A landscape with many valleys, sampled at points; each row gives a point and its height.
From any point a ball takes the steepest step (drop divided by distance) to one of its 2 nearest points. It stops when none of these is lower. Distance is the straight distance between rows; heights are no part of it.
K_907 height 29.6: [ 10 -11  14 -15   4   9 -28   0 -22 -42 -28  -2   1 -11  -3   4  -1 -30
  34 -29 -15]
K_587 height 55.3: [ 22  26  13   9 -19   4 -16 -10  26  40  13  34 -18  -8   9  10   1  -1
   4 -28  -2]
K_863 height 68.8: [ 13  14  11  -5 -26  20 -31 -13  34  22  -2   4 -31 -15   6  38  -4   3
  35 -23 -10]
K_575 height 49.1: [-11 -12 -30   9  26 -23  10  -1 -18  -7  23  10  17  14 -18 -41 -11  18
 -13   1   0]
K_458 height 32.6: [ 12   1  21  19 -30  -9   9 -12  24  28  -1 -10  -8  13  13   1  -5   6
 -37  -2   2]
K_57 height 32.8: [  2  -8  12 -31   9   5 -24  22  -7 -33 -16 -20  -8  -1  10  30  10 -23
  22 -11   4]
K_472 height 36.8: [  7   3   4  13  -7  -5  12  -1  27  28   9 -10 -13  17  13   6  -9  16
 -40  13  14]
K_326 height 35.4: [-12  -3   4   9  -7   3 -11 -18 -14  -4 -32  11  18 -36 -12 -19  -1 -12
  29 -27 -35]
K_180 height 38.5: [-37 -22 -19  32  35 -14   0 -23  -4   3   1  -4   2 -20 -12 -27 -10  25
  11  15   6]
K_155 height 51.1: [ -3 -16 -34  12  13 -11  22  -1 -16 -11  12  -1  11  37 -14 -28 -17  16
 -33   3   9]
K_103 height 41.5: [-17  12 -15   0  34 -25  20  20  -7 -10  26  -5   1   2   0  -5  -5  10
 -22  32   8]
K_804 height 22.6: [ -5   0  14 -25   1   7 -14  19 -11 -20 -10 -21   0  -8   6  18  21 -16
  23   2  -4]
K_226 height 59.2: [ 23  29  26   2 -29   3   6 -10  11  24  -1  13   6  -2  12   4   0  -8
 -21 -18 -19]
K_238 height 73.1: [  0  -7   6  13 -26 -12 -18  -8  35  43  14  19 -26 -18   3   9   0   8
  11   2   8]
K_338 height 50.8: [ -6 -27 -17  15  -8   4  24  -2  -1 -10 -28 -24   5  30  -1 -17 -15   7
 -29  10  -1]
K_776 height 57.1: [ 17  24  19  14 -30  -5  -8 -15  33  42   4  20 -12 -12   8  13 -10   2
 -12 -25 -17]
K_191 height 24.2: [ -6  18   0 -13   5   1  11   7  -2   4  29  -4 -10  -6   4  36  16   3
   0  36  27]
K_928 height 42.3: [ -7 -10   6 -18  35  -4 -36  11 -21 -35   3  -6 -17  -2   3   5   7 -22
  23 -21  12]
K_351 height 46.9: [-15  -6 -25  -5  23 -18   7   3 -30 -14  39  14  18   3 -19 -25   1  15
   1  10   3]
K_493 height 49.6: [ 12  12  -5  -1   2  19 -28  -5  23  25  25  24 -36  -3   4  27   3  12
  30  -2  25]
K_582 height 25.6: [ 15  -3   0  11 -16   4  25  -7   0  -3 -31  -3  12  26   1 -20 -26  -5
 -40 -20 -28]
K_110 height 63.2: [-24  -5  13  -9  -3  -6  12  19   4  -8 -11 -34  17 -11   4   1  11   1
   3  19 -25]
K_943 height 44.2: [-11  25 -13   2   6  13 -16  -3  26  29  29  10 -29  -5   6  30   2  15
  17  16  21]
K_448 height 32.5: [-37 -26 -24  22  22 -14   9 -12 -16  -4   6  -2   9 -20 -19 -18   0  11
  13  26   9]
K_972 height 52.8: [ 26  15   8   1  -9   9 -22  -5  23  29  23  29 -26  -8   6  15   6   7
  20 -14  18]
K_746 height 13.0: [-16 -14 -12   6  12  -2  -7  -2 -19  -3  -7   7  15 -17 -16 -29  12  -4
  20   1  -4]
K_269 height 23.3: [  8  -1 -17  17 -18   2  16 -15  -6  -5 -28   8  22  25  -8 -31 -14  -6
 -30 -23 -17]
K_638 height 71.3: [  5   3  10   5 -26   4 -26 -11  39  36   3  14 -32 -23   3  19  -1   5
  31 -12  -9]
K_624 height 59.3: [ -3 -32  -6   4  15  -3  17   0   4 -11 -41 -12   0   7   1 -32 -34   2
 -17 -12 -28]
K_319 height 62.3: [ 28  26  28 -20 -28  17  -7  -1  -6 -11 -12   5   5  -7   8  22   5 -21
  12 -21 -18]
K_922 height 43.2: [ 39   3  19 -18  -6  19 -21   8   1 -36 -23 -10  -1  14  10  33   0 -20
  19 -18   8]
K_125 height 56.1: [ 20   3  -1   1  17  -3  20  16   6   5  -8   4   5  29  10 -19 -21   2
 -46 -11 -13]
K_814 height 43.7: [-10  -3   4  12 -14  -7  28 -10  -1  11  22 -14  -5  16   2   9   4   9
 -31  37  23]
K_464 height 35.0: [-18  21 -11  -7  21 -15  20  15  -4  -3  29  -6  -2  -4   2  21   8   6
 -13  39  16]
K_168 height 39.5: [ 25  -6   8 -23  13  13 -25  17  -2 -37 -16 -13  -5  14  10  37   1 -20
  16 -12  18]
K_87 height 40.4: [-11  -9  -3 -15  20   1   4   8 -32 -35  17  -5  -5 -10 -11  17  11  -8
  27  33  17]
K_471 height 33.8: [-18 -17  -3  -8  26   0 -18   4 -31 -34   7  -6  -7 -16 -12   1  11  -8
  38  16  14]
K_762 height 28.9: [ 21  -3  15  14 -28   0  18 -10  16   7 -17 -14  -6  28  10  -5 -18   3
 -48 -14 -12]
K_19 height 43.5: [-32 -27 -10  28  38 -11   4 -14   4  -4 -15 -12  -5 -12  -4 -34 -22  23
   1  16  -1]
K_749 height 20.2: [  5  -2 -22   8 -23   2  13 -18 -15   2  -7  20  29  20 -14 -40   6  -2
 -12 -17   1]
K_593 height 35.6: [ -2   2  10 -10 -10   8 -14  -1 -22 -20 -26   5  13 -22  -9  -9   6 -24
  32 -24 -30]
K_138 height 35.1: [-12  27 -12 -12  11   8  -4  10  12  11  23  -4 -17  -7   9  45  13  10
  10  26  24]
K_630 height 74.1: [ -1 -11  13  18 -31 -18  -7  -8  30  39  14   6 -22 -10   7  11   0  12
 -10   9  17]
K_764 height 46.8: [ -8   8   0 -19  37 -12 -29  23 -18 -25  16   2 -12  -3   4   5  15 -17
  14 -18  10]
K_440 height 56.3: [-25 -36 -32  23 -12 -14   9 -13  -3  13 -34   5  27 -16 -14 -16   1  12
  10  -4  12]
K_640 height 65.7: [ 21  22   4 -16 -10  29 -34  -7  27   9  -5   6 -26   3  13  50  -6  -7
  27 -34   0]
K_146 height 57.2: [ -4   8  25 -17 -26   6  13  10  15   4  -4 -31  13  -8  11  16  17   1
   4  10 -19]
K_981 height 24.3: [ -3   7  10  -1  -7   0   5   5  -7   0 -15  -6  22  -9  -3 -16   3 -13
  -6  -9 -35]
K_377 height 54.9: [ 19  12  -2   7   2  -6  15   5   2  11  12  10  12  30   4 -23  -5   2
 -41 -14  -2]
K_902 height 49.4: [ 48  23  22 -11 -15  16 -15  -2   3   0   9  25 -10   1   7  16   8  -6
  13 -23  17]
K_796 height 53.3: [ 20  19   9  -2 -15   1   6  -4  -3  12  22  18  13  17   3 -17  12  -2
 -20 -10   8]
K_414 height 54.4: [-22 -40 -36  29  -7  -8  15 -10  -2   1 -37 -10  21   8 -13 -19 -12  11
  -8   0   7]
K_50 height 50.1: [-10  11  15  -8 -14   1  11  10  26  21   2 -27   0  -3  14  24  11  14
 -10  24   0]
K_925 height 45.6: [ -9   0  -9   1  35 -19  19  23   1  -7   5  -6   3   9   6 -18 -13   9
 -27  23   2]
K_626 height 58.8: [ 13  29   8 -15  -3  13 -12  13  11  17  10   4  -4  -2   9  23  17  -2
   0  -7   3]
K_152 height 47.8: [ -6 -13  -6  13  -7  -3  26  -2   0   0  -1 -23   1  30   3  -6  -8   9
 -40  27  11]
K_591 height 34.2: [  4   7   3 -20   9  10   7   7 -17 -20  26  -5 -10  -3  -4  35  15  -2
  15  35  29]
K_516 height 55.0: [  0  30  -4 -17  20  -1  -9  28   3   5  17   5   0  -1   8  16  16  -4
  -3  -4   4]
K_297 height 51.2: [ -9  20  -8 -15  34 -14 -13  31 -12 -11  25   3  -3  -5   4   4  15  -2
   2   0   8]
K_503 height 39.4: [-15  -6  -4   2 -10   1  27 -11 -20  -1  22  -8   6  12  -8   1   8   2
 -15  42  19]
K_256 height 63.8: [-21 -23   8   5   7  -7  15   8   9  -7 -27 -29  15  -8   3 -22  -9   5
  -3   9 -36]
K_60 height 61.2: [ -8 -20  10   6   6  -7  18   2   7  -7 -33 -19  15  -6  -1 -24 -28   0
 -11 -10 -47]
K_699 height 57.6: [  8 -15  -4   1  23  -5  18  13   3  -8 -21  -5   2  19   7 -30 -26  -2
 -32  -5 -18]
K_540 height 75.1: [ -1 -13  21  10 -33 -11   0 -11  15  29  19  -2 -20  -9   7  16   9   9
  -6  27  27]
K_861 height 16.3: [ 10   1 -11  -7 -22  11   8 -14 -18  -3 -10  24  26   4 -11 -33  14 -10
  10  -9   2]
K_438 height 39.3: [-30 -19 -21   7  28 -12  -5 -15 -28 -14  23  11   1 -25 -27 -15   1  15
  32  15  13]
K_766 height 33.3: [-15 -17 -12  -5  -6   8  23 -11 -31 -11  14   0  14  -1 -17  -1  12  -1
  13  38  17]
K_841 height 43.6: [-26  -7 -18   0  34 -18  -6  -6 -31 -21  39  12   3 -13 -19 -22   2  16
  19  10   6]
K_519 height 62.6: [ 12  31  -3 -18   2  23 -25   8  18  15   3   9 -17   2  12  40   8  -6
  15 -27   3]
K_41 height 24.9: [ -8  -6   3 -12  13   6 -14  12 -24 -21  -3  -3   4 -12  -6  -9  17 -14
  26   3  -1]
K_667 height 60.6: [ 24  34  28 -12 -33   8   1  -6  -5   5  -6  15  11  -6   6   7   3 -16
  -6 -20 -23]
K_75 height 42.5: [ -1   6   4   0   0  -2  19  13  32  16  -2 -23  -6  12  19  15 -11  19
 -31  23   2]
K_772 height 16.8: [ -3   7   1   2  12  -4   3  15  -7   1  -4  -3  16   0  -1 -23   5 -10
 -15  -1 -16]
K_111 height 58.9: [ 11  16  11  16 -19   0  -1 -11  46  45   0   4 -14  -7  13  15 -22  13
 -15 -17 -23]
K_932 height 52.5: [ -7 -36 -33  19   3   3  20  -2  -6 -13 -35 -15   2  28 -12 -23 -21   9
 -21  -4   2]
K_560 height 26.0: [-30 -27 -28   7   5  -4  18 -11 -26  -3   4   2  19  -9 -22 -14   6   4
  11  28  12]
K_940 height 31.1: [ -8  -4  -5  11  -9  -1   1 -12 -10   2 -31  13  28 -19 -13 -29  -3 -11
  11 -19 -32]
K_189 height 36.2: [ -3 -24   8  -7  24   9 -38  -5 -20 -41 -15  -7 -12  -7  -3  -4   1 -21
  38 -22   5]
K_848 height 47.0: [ 51  16  29  -8 -16  21 -21  -5  11 -16 -10  12 -14   6  11  32  -1  -9
  19 -21  13]
K_726 height 51.6: [ 36  18  17 -12 -22  13   1 -11 -10  -5   8  26   7   9   2 -14  16  -8
   4 -12   8]

Call two points neighbours if one is among the 2 nearest of the other. Go from one point of each pair to the other, from neighbour to neighbour, staying as low as possible. Name the highest point that can't be avoided.
K_804 and K_861 | K_726
K_804 and K_746 | K_41
K_746 and K_191 | K_87
K_772 and K_907 | K_593

Two balls start at each pair of points below. Name the first point that both come to, or write none.
K_575 and K_152 | K_560
K_338 and K_458 | none
K_319 and K_226 | none
K_902 and K_667 | none
